A landscape with many valleys, sampled at points; each row gives a point and its height.
A ball rolls from a point to whichever of its 2 nearest points has the largest drop for the distance, and stops where none of them is lower. Distance is the straight distance between rows; heights are no part of it.
Rudir h=290: 34, 53, -34, -36, -33, 40, -2, 25, -5, 15, -56, -24, 26, 39, -2, 8, -20, -3, -3, 15, 11, -48, -12, -4
sono h=43: -30, 15, -41, 39, 4, -3, -29, -8, 52, -39, 2, -7, -2, -2, 21, 20, 16, 25, 34, -13, -32, -21, 23, -6
Kuzi h=115: -7, 38, 1, -7, 3, -13, 43, 21, -13, -17, 31, 27, -8, 4, -28, -44, -23, 20, 34, 22, 14, 20, -9, 8
tezof h=411: 22, -15, 31, -8, -44, 5, 16, 15, 24, -15, 8, 6, 16, -35, -20, 62, 15, 33, -15, -35, -44, -6, 20, 19
tukid h=414: 1, 35, -33, 34, -29, -4, 27, 31, 3, 12, -52, 27, 9, 16, 20, -2, -1, -11, -40, 24, 14, -41, -14, -20
rufe h=543: 10, -11, 59, -19, 6, -6, 31, 18, -2, -45, 2, 25, -45, 8, 19, -29, 49, -12, -15, 14, 40, 40, 4, -24
ref h=81: -34, -6, -41, 8, -1, -36, -23, 16, 2, 10, 24, -31, -4, -13, 1, 8, -19, -21, 49, -8, -3, -13, -11, 27
Toz h=529: 0, 2, -11, -19, -49, -55, 18, 9, 35, 5, 38, 12, -20, -20, -11, -23, -10, -33, -25, 10, -27, -26, 1, 14
zel h=586: -35, -40, 41, 53, 42, -26, 10, 11, -2, -6, 34, 52, -20, 7, -4, -27, 13, -22, 6, -16, 8, 31, -7, -7
fek h=327: -29, 2, -16, -26, 20, 36, -39, 19, -46, 40, -46, -16, 29, 45, -13, 32, 19, 1, 29, -22, -50, -22, -54, -4
situf h=458: -8, -24, 27, 20, -11, 1, -15, 58, 1, 12, 3, 21, -49, 14, -16, 13, -7, 14, -4, -24, 28, 33, -42, 4
putu h=528: 39, 14, 16, 10, 20, -6, 25, -42, 11, -16, -22, 26, 27, 4, 33, -28, 14, -3, -21, -11, -20, 24, 33, -6
fazal h=516: -14, 4, -15, 1, 8, 10, -1, 8, 14, -1, 23, 54, 17, -8, -21, 8, 20, 10, -24, -11, -7, 28, -17, -24
Bev h=606: -28, 2, -24, 39, 4, 25, 10, -4, -14, -1, -10, -29, -5, -40, -37, 23, -15, 45, 52, 5, -4, -31, -8, 39
Sisut h=561: 45, 18, 27, 23, -13, 2, 6, 4, 48, 2, -24, 26, -4, -2, -11, -16, 28, -4, -46, 18, -13, -9, -10, 5
zali h=621: -21, 23, -29, 8, 3, 64, 10, -8, -6, 23, 22, -21, 2, -6, -45, 18, 12, 51, 57, 9, -29, -9, -42, 39
popa h=248: -35, -42, -32, -7, -14, -22, 7, -7, -37, 12, 10, -19, -18, -39, -26, 2, -33, 26, 29, 17, -9, 20, -7, -12
Puguv h=326: -1, -27, 36, 27, 3, -49, 11, 5, 5, 29, 3, 19, -28, 9, 20, 3, -29, -5, -31, 8, -2, 23, 1, 7
pel h=399: 12, -16, -38, -45, -27, 7, -18, 25, 3, -11, -22, -30, -11, -7, -31, -27, -9, 8, 25, -16, 3, 43, -31, -21
Pom h=584: 6, -16, -43, 30, 3, 14, -23, -35, -1, 8, -22, -39, 0, -45, -49, 2, -18, 21, 26, 7, -41, -31, -17, 20
Bevo h=585: 19, -23, -5, 8, -17, -42, -4, 19, 49, -11, -1, -33, -22, 16, 33, -3, 49, -12, -40, 0, 13, 40, -10, -4
Nufuf h=472: 27, 35, 11, -33, -36, -2, 35, 13, 28, -12, 20, -7, -15, 21, 19, -2, 18, -14, -44, 51, 18, -21, 33, -19
rolir h=480: -19, -18, -8, 1, 49, 0, 21, -16, 19, -6, -39, -9, -28, -7, 37, -8, 33, -2, -7, 25, 12, -19, 50, -5
miri h=518: -13, 27, -22, -11, 11, 33, -19, -45, 28, -11, 30, -37, -10, 56, 43, 23, -2, 2, 11, 27, -19, -13, 22, -9
moz h=575: -40, -28, 40, 21, 28, -7, -31, 13, -4, -18, 46, 24, -58, 32, 10, -37, 0, -47, -10, -17, -5, 13, -19, -18
sed h=152: -4, 18, -4, 0, 11, 9, 29, 22, -22, -27, 45, 16, 1, 16, -27, -58, 0, -31, 1, 11, 30, 22, -33, -13
Lebu h=413: 27, 25, -21, -50, 24, 5, 11, 26, -15, 15, -25, -54, 40, 34, 29, -5, 27, -22, 24, -20, 12, -17, 15, 9
fedep h=200: -41, 20, -21, 36, 9, -20, 3, -16, 7, -16, 22, 37, -6, 14, 20, -50, 32, -50, -12, 25, 9, -19, -2, -7
Rog h=363: 8, -31, -33, -11, 30, 22, 25, 19, 4, 25, -53, -13, -9, 18, -11, -17, -4, -20, -6, 5, 14, -23, -2, -28
zelu h=408: 15, 21, 5, -8, -17, -19, -44, 13, -14, -7, 7, -25, -12, 18, 22, -23, -6, -70, -8, -1, 26, -9, 12, 0
Vezur h=330: -11, -4, 8, 1, -9, -8, -30, 4, 14, 27, -17, 38, 6, -23, 12, 20, 31, -15, -50, -49, -4, -13, -7, 24
zuzis h=551: 23, 28, 23, -5, -50, -36, 22, -6, 33, 7, 54, 8, 9, -12, 4, -9, -34, -5, -6, -18, -28, 0, -10, 43
nivef h=160: -25, 30, -6, 9, -9, -36, 21, 27, -4, -20, 13, 24, -39, -4, -10, -43, 25, -16, 16, 19, 4, -10, 0, 12
koba h=420: 38, 13, -2, 19, -11, 3, 27, -28, 5, -34, -5, -28, 37, -38, -18, -16, 2, -3, 15, 11, -18, 0, 23, 33
bofig h=563: 17, 7, 8, -60, -38, 9, -28, 13, 31, 10, -20, -26, -20, -14, -11, -12, 2, 15, -35, -36, -10, -4, -2, -1
serem h=649: -14, -4, 8, -54, -2, -9, 38, 26, -17, 45, -29, -5, 4, -9, 10, 29, -10, 41, -11, -26, -5, -6, 22, -6
Fiziv h=216: -25, 47, 1, -3, 0, -14, -31, 53, -1, 7, -6, -31, -15, 38, 26, -21, -12, 12, 44, -58, 6, 14, -19, -2
lim h=353: -2, 5, -26, -37, -17, -3, -39, 1, -21, 12, -32, 2, -25, -5, -17, -24, -34, 13, 2, 5, -7, 12, -4, -46
Bez h=116: -32, -35, 9, -44, 6, 10, 22, -30, -30, 22, 25, -38, 13, -26, -21, 29, -12, 22, 9, -32, -56, -57, -7, 36
dav h=497: -29, 12, 0, -8, -24, -13, -24, 25, -27, 15, 33, 3, -24, 24, 10, 15, 0, 13, 3, -55, 24, -15, -43, 40
telar h=369: -17, -1, -5, 33, -10, -6, -22, 9, 30, 12, 13, 5, -9, 25, 10, 2, 40, -36, -47, -43, 8, -32, -42, 10
sibo h=261: -10, 15, -5, 10, -1, 32, 8, 61, -30, -13, -39, -24, -31, 12, 10, -11, -3, 8, 41, -2, 29, 5, -13, -12
Gulid h=298: 4, -42, 17, 28, 5, -8, -10, 46, 20, -14, 0, -13, 33, -3, 4, 61, 45, -8, -18, 11, 16, 19, 8, -30
Dil h=500: 22, -6, 33, 15, 53, 20, 17, -3, -11, -1, -42, -18, -3, -5, 19, -5, 27, -26, 21, 14, 27, -3, 46, 18
sobap h=266: -4, 62, -20, 1, -21, 39, -1, 47, -7, 9, -54, -23, 9, 51, 8, 22, 5, 32, 11, 10, 26, -15, -18, -43
dez h=513: 37, 1, 12, 10, 28, -11, -2, -35, -1, -5, -14, -18, 29, 1, 43, -8, 7, -29, -6, 26, 32, 19, 46, 14
mimik h=536: -21, -25, 15, -1, -17, -29, -9, -6, -9, -32, 8, 11, -35, -58, -20, -11, 7, -7, 7, -9, -23, -42, 32, 5
sisa h=171: -18, 12, -21, 34, 32, 10, -7, -23, -18, 32, 17, 11, 12, 5, 14, 14, -20, 32, 34, -10, 7, 26, -18, 21
vaze h=203: 8, 28, -7, 10, 27, 41, -9, -43, -9, 40, 25, -30, 20, 26, -7, 11, -26, 15, 43, 9, -7, 25, -22, 44
Gekuv h=424: 33, -18, 1, -34, -8, -10, 4, -21, 1, -12, 19, -37, 1, 1, 3, -29, -23, 28, 36, 0, -24, 61, 22, 1
Vub h=476: -19, 10, 51, 17, -24, -12, -12, 36, -29, 32, 22, 22, -38, 16, 28, 20, -12, 37, 2, -31, 33, 33, -32, 29
nibi h=573: 53, 12, -3, 20, -12, -6, 0, 24, 68, -26, -14, -33, -5, 19, 3, -18, 31, -13, -36, 15, 9, 1, -9, -1
rovaf h=350: -2, 15, 55, 0, 18, 33, -18, 31, -1, -13, 43, -16, -26, 8, -31, -3, -18, -2, 47, -2, -4, -16, -17, 17
sopes h=218: -3, -11, 17, 31, 13, -21, -18, 30, -20, 0, 26, -19, 33, 3, 29, 46, -5, 9, 40, 9, 36, 2, 7, 29
Govum h=356: -35, 11, -3, -23, 24, 7, -45, 16, -54, 41, -34, -14, 18, 64, 14, 31, 6, 32, 23, -20, -20, 16, -23, -33
zarel h=220: 11, 6, -28, -14, -7, 33, -27, -27, -4, 38, -26, -3, 43, 14, 14, 49, 23, 38, -16, 15, 38, -11, -26, 19
Fezu h=221: 21, -13, 18, 7, -1, 3, 2, -36, -22, 12, 17, -29, 13, -34, -5, 32, -16, 5, -3, -49, -49, -60, 19, 48
mupib h=544: 31, 36, 28, 13, -28, 16, 13, -45, 25, -38, -8, 36, 3, -17, 13, -13, 14, 19, -24, -9, -22, 7, 14, 6
dife h=390: -8, 9, 16, 14, 18, 4, -31, 3, 11, 6, 29, 1, 13, 17, 21, -15, 25, -73, -32, -23, 31, -7, -11, 15
bel h=442: 22, 15, -4, -10, -16, -14, 6, 9, 5, -16, -22, -22, 43, -31, -8, -10, -18, -36, 12, 0, -25, -22, 47, 7
feziv h=282: 2, 10, 29, 8, 0, -4, -4, -33, 20, 13, 6, 17, 10, -15, 21, 3, 1, -13, -28, -41, -26, -33, 12, 39
bafi h=233: -12, -7, 14, 39, 31, -15, 9, -2, 37, -38, 9, 43, 1, 14, -17, -43, 34, -42, -34, 23, 14, -17, -16, -40
kivu h=230: -44, -38, -23, -17, 10, 10, 52, -27, 6, 21, 51, 0, 1, 7, -9, 37, -19, 33, 22, -12, -54, -31, -8, 17
med h=557: -6, -21, -24, 35, -2, -25, 10, -15, 25, 16, 15, -28, 36, -25, -30, 12, -43, 25, 24, 13, -36, -10, -17, 11
rifi h=587: 28, 11, -21, 10, -44, -14, -1, -25, 0, 6, 10, 32, 20, -42, -35, 3, -36, 2, -23, 10, 17, 1, -32, 13
kap h=257: -10, -15, -19, -28, 8, 19, -33, -29, -29, 38, 8, -44, -4, 5, -11, -12, -26, -18, 33, -14, -8, 14, -33, 40
bef h=491: 8, 4, 4, 0, -60, -47, -35, -12, -27, -27, -16, 38, -13, -36, -10, -5, -1, 2, -17, 40, 3, -2, -15, -20
gage h=534: 4, 19, -47, -54, -13, 7, 7, 9, 14, 21, -50, -18, -14, 1, 10, -20, 16, 25, -38, -31, -13, -9, 13, -28
ripi h=560: -31, -22, 32, -15, 15, 3, -2, 27, 8, -14, 27, 2, -60, 9, 6, -19, 28, -22, -12, 6, 17, 2, 7, -13
Vobo h=362: -14, -12, -2, -7, 34, 39, -10, -41, -16, 45, -23, 43, -29, -9, -4, -14, -6, -12, -41, 3, 16, -7, -20, -3
dalug h=98: -16, -28, -1, 33, 22, 13, -41, 2, -54, 28, 17, 32, 27, 12, 9, 55, -19, -3, 1, -4, 62, 18, -25, -4
mif h=460: 20, -26, -14, -23, -3, -10, 5, -44, 31, -30, -1, -11, -1, -43, -3, -7, 21, 3, -15, 0, -14, -2, 22, 5
Pugud h=499: 18, -22, -31, -24, 20, 22, -17, -35, 49, -13, 27, -11, 1, 17, 14, 14, 13, -14, -11, 17, -13, 11, 24, -12
Noz h=300: -4, 32, 15, -41, 1, 10, 2, -34, -32, 19, 13, -23, 25, 19, 37, 14, -12, 13, 16, -27, -16, -41, 24, 35
punep h=167: -46, -47, -32, -4, -8, -15, -35, 11, -20, 19, 24, 8, -25, -34, -11, 29, -28, 9, 21, -3, 12, -20, -17, -3
mefe h=296: 24, 23, 32, -13, 45, 45, -3, -32, -17, 54, 7, -26, -8, 53, -4, -11, -46, -23, 6, 7, -17, -20, 2, 11
zol h=432: -11, -35, -14, 9, -18, -1, -23, 47, 13, 16, 8, -32, -40, 9, -16, -26, -18, 6, 13, -17, 18, 36, -42, -21
gurar h=435: -23, -17, 20, 13, 1, 7, 22, -16, -11, -49, 12, -10, 49, -34, 8, 46, -14, 20, 40, -11, -42, -12, 61, -11
vun h=397: 26, -7, -3, 19, 36, 28, 22, -44, -5, 2, -24, -19, 36, -26, -3, -21, 0, 9, 34, -13, -19, 18, 10, 36
sapem h=567: 28, 19, 9, 31, -22, -24, -5, -3, 23, 2, 27, 24, 19, 2, -41, -21, -31, -14, -3, 9, -17, 31, -18, 17
kod h=610: -21, 10, 31, 35, 28, -5, -39, -29, -17, -24, 12, 43, -12, -13, -9, -1, -17, 9, 21, -52, -14, 36, 8, 12
Gamu h=285: 26, -8, -26, 17, 14, 28, -10, 50, -47, -23, -41, -25, -23, 31, 0, 19, -37, -44, 48, 7, 31, 4, -26, 4
gog h=119: -22, -2, -6, 18, -9, -33, -16, 22, 23, -28, -5, -3, 6, -15, 4, 23, -11, 35, 24, -38, -47, 4, 25, -14
keko h=393: -9, 1, 5, -47, 13, 23, 16, -17, 1, -18, 15, -22, -12, 1, -24, -28, -8, 32, 28, -2, -29, 15, 26, -23
gakuf h=501: -19, -4, 9, 28, 32, -12, 45, 2, -4, 18, -35, -8, -47, 18, 42, -39, 2, -6, -15, 15, 16, -22, 23, 14
mopiv h=182: 28, -14, 29, 15, -4, 4, -16, -18, -10, 9, 40, -17, 43, 4, 33, 49, -16, 9, 33, -9, 5, 10, -9, 57
rito h=464: -2, 30, -1, -35, -25, -25, -1, 11, -13, 0, -11, -26, 67, -20, -11, 23, -22, 18, 7, 3, -34, -31, 42, -3
ran h=530: -6, 5, 31, 15, -24, -14, 41, 31, -13, -11, -19, 0, -42, 19, 15, -16, 55, 6, -35, 5, 33, 22, -20, -5
vono h=577: -22, 4, 29, -28, -37, -19, 16, -23, 17, -21, 19, 23, -31, -23, 6, -1, -1, 23, -22, -18, -49, -22, 37, -12
Pafot h=479: 2, 7, -2, 22, 18, 12, 16, 18, 36, -47, -14, 30, 20, -11, 6, 3, 73, 27, 5, -10, 9, 51, -9, 0
sivur h=316: 43, -11, -24, 1, -15, 31, 5, 26, -41, -11, -6, 8, -15, 5, -30, 0, -53, -59, 14, -5, 25, -3, -51, 12
Lel h=185: -8, 16, 5, -14, -4, -38, -14, 40, 3, 1, -3, -44, -21, 14, 6, -17, -32, 20, 39, -34, -46, 5, 15, 1
difus h=352: 29, -6, -1, 23, -24, 19, -29, 25, -10, -28, 12, 20, -10, -18, -25, -22, -3, -55, 7, 4, 34, 31, -43, 17
sedot h=209: -8, 17, -23, 9, 22, 31, 7, -6, -17, 12, -18, -3, 32, -10, -18, 26, 19, 53, 33, 5, 9, 27, -9, -6
bozi h=351: -4, 15, 33, -43, 2, 33, 32, -32, -21, -18, 19, -13, 0, -15, 6, 14, -24, 13, 18, -3, -31, -17, 37, -1
Liti h=428: -4, -30, -6, -1, 0, -4, -28, -2, -11, 11, 15, -19, -8, -7, 28, 3, -3, -67, -6, 35, 18, -38, 38, 4
mun h=410: 11, -20, 19, -12, 23, 27, 0, -51, 1, 30, -30, 0, -16, 2, 9, -15, -3, 29, -21, 10, 9, 28, 20, -7
gom h=448: 6, 14, 7, -21, -26, -9, 17, -11, -12, 10, 12, 25, 0, 21, 31, 26, 30, -23, -75, 42, 41, -11, 7, -12
sevid h=503: 20, 7, 14, 9, -44, -49, 8, 0, 28, -28, -1, -15, -22, -42, -12, -12, -4, 2, -11, 17, -34, -38, 25, 26
fite h=486: 6, 27, -29, -36, 6, 4, -11, 11, 19, 2, 6, -7, 70, 23, -6, 23, -4, -7, 0, 5, -25, -30, 18, -28
kab h=349: 15, -27, 19, -12, -13, -8, -13, 30, 28, -2, -6, 3, 4, -20, -25, 51, 6, 33, -16, 11, -6, 11, 14, -21
fol h=364: 17, -29, 31, -4, 16, -19, 30, -25, 20, 24, 22, 9, 0, 12, -6, 12, -49, 2, -25, 14, -24, 3, 22, 3
maro h=425: -13, -24, 4, -24, -2, -9, 0, -26, 19, 20, 33, 2, -4, 29, 46, 14, -6, -21, -66, 4, 14, -16, 8, -20
guf h=457: -7, -7, 33, 15, -8, 22, 43, -8, 29, -28, 2, 17, 39, -26, -19, 35, -2, 28, 4, -43, -60, -36, 39, -4
mika h=283: 2, -10, -22, -2, 12, 44, -33, -4, -11, 52, -32, -30, 38, 22, -16, 44, 17, 14, 4, -8, -21, -14, -52, 23
kofu h=398: 16, 13, 16, -17, 1, -13, 32, 1, 31, 39, 20, 0, 21, 37, 13, 6, -14, -4, -59, -6, -11, -16, 6, -14
fafil h=161: 37, 2, -1, 10, 2, 37, -35, 0, -42, 19, -14, 16, 49, 5, -3, 69, 3, -1, -21, 10, 40, 13, -27, 11
Mena h=452: -41, 50, -11, 25, -21, -41, -4, -6, -17, -9, -2, 61, -20, 4, 11, 22, 17, -16, -14, 46, 18, -12, 11, -26
kovoz h=373: 27, -9, -9, 40, 32, -9, -5, -17, -7, -19, -33, 4, 24, -20, -13, -38, -2, 33, 46, -10, -13, 34, -2, -9
dof h=130: 33, -35, 21, 32, -18, -28, -9, 6, 26, 16, 22, -23, 28, 4, 5, 30, -16, 4, 15, -26, -4, 39, -14, 41
Doto h=407: 20, -5, 11, -26, -7, 22, 9, 19, -10, -26, -11, 39, -21, -31, -49, -10, 15, -2, -1, 22, 24, -2, -3, -9
Baver h=462: 16, 1, -24, 13, 10, 51, -9, 15, 33, -18, -13, -8, 3, 0, -5, 23, 65, 17, -8, -10, 27, 12, -6, 5
Furer h=255: 10, 7, 29, -23, 30, 38, -13, -53, -46, 29, 3, -10, -15, 18, 23, 15, -10, 12, 19, 0, 11, -19, 5, 32
feliz h=299: -52, -41, -21, 5, -7, -13, 49, -13, -18, 9, 18, -7, -9, -36, 4, 34, -10, 54, 29, -10, -9, -9, 10, 21
zoze h=453: 30, 1, 24, -21, -17, -47, 35, -33, -18, -16, 13, -11, 17, -38, 1, -45, -29, 28, -4, -12, -17, 72, 12, -6
dimet h=620: 5, -17, -32, 1, -13, 4, -32, -54, -17, -15, 11, 22, 5, -81, -29, -4, -3, 9, 2, 1, 8, 19, -15, 25
parul h=481: 27, -1, 11, -6, 0, -39, 65, -30, -8, -11, 7, 30, 42, -24, -26, -37, -7, 9, -13, 27, -2, 27, 8, 3
vitu h=292: -13, -1, -60, -46, -25, 3, -23, -17, 3, 16, 13, 12, 25, 4, -28, -11, -15, 3, -32, 12, 5, 17, -18, -50
Zim h=271: -12, -41, 17, 32, 37, 32, -2, 11, 30, -10, 11, -1, -33, 9, -31, -36, 8, -45, -23, 10, 24, -30, -36, -35
zeza h=474: -33, -7, 35, 28, -46, -45, -18, 1, -19, -17, 15, 59, -15, -9, -11, 26, 4, -18, -28, 52, 13, 4, -12, -20
talas h=506: 17, -6, -3, -10, -2, -70, 10, -9, 4, -20, -9, 37, 28, -24, -8, -48, -1, -14, -13, 16, -15, 13, 2, -33
lora h=496: -6, -6, -16, 9, 27, -1, 23, -2, 41, -35, 2, 45, 41, 9, -12, -5, 32, 26, 0, 14, -12, 16, 6, -39
fevo h=148: -9, -3, -21, 13, -17, -36, 2, -28, 4, -21, 26, -6, 9, -18, 28, -13, -4, -21, 38, -12, -5, 31, 7, 30
ditil h=611: -15, 6, 11, -43, -22, -20, 17, -7, 19, -3, -8, 33, -21, 8, 20, -11, 11, 15, -72, -5, -24, 11, 26, -47
Zono h=498: -6, 21, -21, -23, -8, 29, 3, 2, 10, 5, 13, -19, -9, 21, -2, 15, -11, 6, -19, 53, 24, -32, 31, -40
Napab h=215: -33, 9, 0, 7, -17, -48, 34, -29, -17, -1, 29, 26, -8, -20, 41, -18, -6, -17, -18, -15, -6, -1, 16, 10
Gekev h=315: -9, -25, -29, 18, 40, 57, -16, -4, 17, 11, -29, 35, -19, -9, -19, -27, 25, -28, -31, -10, 26, -18, -23, -11
fiko h=395: 11, 13, -26, 24, 13, 7, 52, 42, -22, 2, -54, 25, -13, 20, -7, -15, -15, -36, -21, 1, 15, -44, -20, -3
funid h=597: -23, -3, 54, 29, 18, 2, 10, -6, -7, -41, 42, 67, -32, -10, -5, 2, 12, -3, 11, -16, 9, 39, 15, 10
lozip h=517: -18, 3, 20, 23, 3, -31, 68, 8, 19, 2, -6, 11, -32, 24, 38, -41, 14, 24, -10, 18, 9, 30, -8, 8
suzuf h=139: -38, 12, -20, 26, 40, 14, -22, -5, -50, 28, 34, 3, 27, 38, 38, 26, -10, 9, 31, 18, 48, 8, -14, 3
botu h=190: 25, 14, -35, -19, 8, 20, -3, 3, -14, -8, 1, 3, 16, 19, -38, -57, -2, -29, -7, -10, 38, 46, -37, -39
kaleb h=237: -3, 27, 23, -4, 7, 4, -4, 71, -28, 4, -22, -20, 1, 37, 6, 12, 18, -5, 18, -49, 25, 11, -22, 2
tora h=531: 15, -28, -17, 49, -19, -42, 2, -9, 40, -32, 1, -15, 7, -41, -29, -22, -22, 23, 11, 25, -44, -35, 6, 2
fozor h=346: 7, -23, 6, 31, 23, -31, -33, -1, 2, 1, -16, -21, -22, -10, -6, -39, -17, 0, 47, 1, -4, 30, 10, 8
Dubi h=372: 21, 16, 41, 3, -3, 39, -14, 42, 4, -32, 19, 7, -31, -6, -50, -20, -2, -31, 11, 2, 25, 6, -10, 21
Sis h=259: -10, -49, 23, 47, -12, -25, -33, 53, 0, -10, 18, 7, 14, -23, 9, 59, 17, -12, -4, -2, 15, 0, -4, 18
Zon h=278: -28, -7, 18, 14, 3, -39, -6, -33, -10, 0, 25, 32, -16, 6, 49, 23, -35, 28, -17, 13, -1, 8, 12, -12
selam h=515: -1, 49, -10, -34, 1, 43, -21, -24, -4, 11, 8, -42, 8, 50, 18, 34, 7, 27, -3, 39, 7, -14, -2, -35
teg h=234: 32, -4, -51, -19, -19, -3, -8, -25, 8, -11, -2, 11, 2, 3, -27, -50, -15, -35, -32, 33, 24, 22, -21, -42
likur h=507: 21, 36, -42, -56, 1, 12, -29, -8, 24, 16, -29, -29, 37, -17, -1, 1, 14, -12, -20, -5, -12, -15, 33, -9
dev h=317: 25, 45, -7, -29, -14, 42, 8, 22, -37, -12, -62, -12, 22, -9, -9, -10, -11, -9, 37, 31, -3, -33, 19, -20
nize h=631: -38, 23, 11, -56, 10, 3, 26, 7, -28, 21, -9, 25, -5, 23, 19, -3, -9, 30, -41, -30, -3, 16, 30, -22
Rin h=450: 13, -15, -3, 17, -11, 7, -34, -18, -17, -44, -14, 60, -24, -48, -29, 3, 27, -4, 1, 42, 29, 0, -19, -19
feza h=400: -9, -34, 42, -22, 18, 1, 26, -25, -5, -27, 13, 18, 8, -3, 16, 38, -11, -8, 25, -31, -43, -10, 72, -8
Nal h=396: 6, 1, -33, -21, 19, 25, 0, -1, -7, 9, -37, -51, -7, 23, 33, -28, 38, -23, 0, -7, 19, -1, 10, -15
Zunu h=322: 35, 5, 35, 1, 21, 37, -25, -4, 36, 19, 10, -43, -13, 27, -29, 1, -28, -16, 24, 18, -8, -29, -5, 14
torok h=440: 14, -15, 1, 17, 14, 16, 4, 2, 21, 11, -38, -23, -13, 23, 28, 12, 21, 35, -23, -11, 22, 31, 5, 0
Lef h=242: -9, 23, -38, 1, -24, 34, 22, 45, -2, 30, -14, -2, 19, 14, -8, 21, 27, 49, 17, 12, 34, 8, -17, -5
Nir h=454: -20, -31, -17, -17, 38, -10, -5, 10, -2, -11, -19, 10, -10, -11, 18, -29, 25, -63, -12, 26, 23, -22, 45, -28
sare h=433: -4, 23, -13, 27, -21, -52, 25, 8, -11, -4, -41, 30, 13, 8, 21, -12, 16, -12, -5, 55, 20, -7, -2, -30
zakag h=311: 17, -41, 7, -3, 11, -1, -14, 3, -3, 35, -2, -55, -28, -7, -22, -25, -30, -14, 43, -4, -27, 11, -9, 13

Where does a ball stop that starts at each point below?
difus => sono
selam => ref
Nir => Bez
fazal => Kuzi

Call two points neighbours if one is among the 2 nearest of the other. Go from one point of each pair to the other, from neighbour to neighbour, staying as low as possible. Name the highest point that can't be avoided.
Rog, sono => bef
dof, sono => guf
ref, Bez => feliz
sono, Furer => Dubi
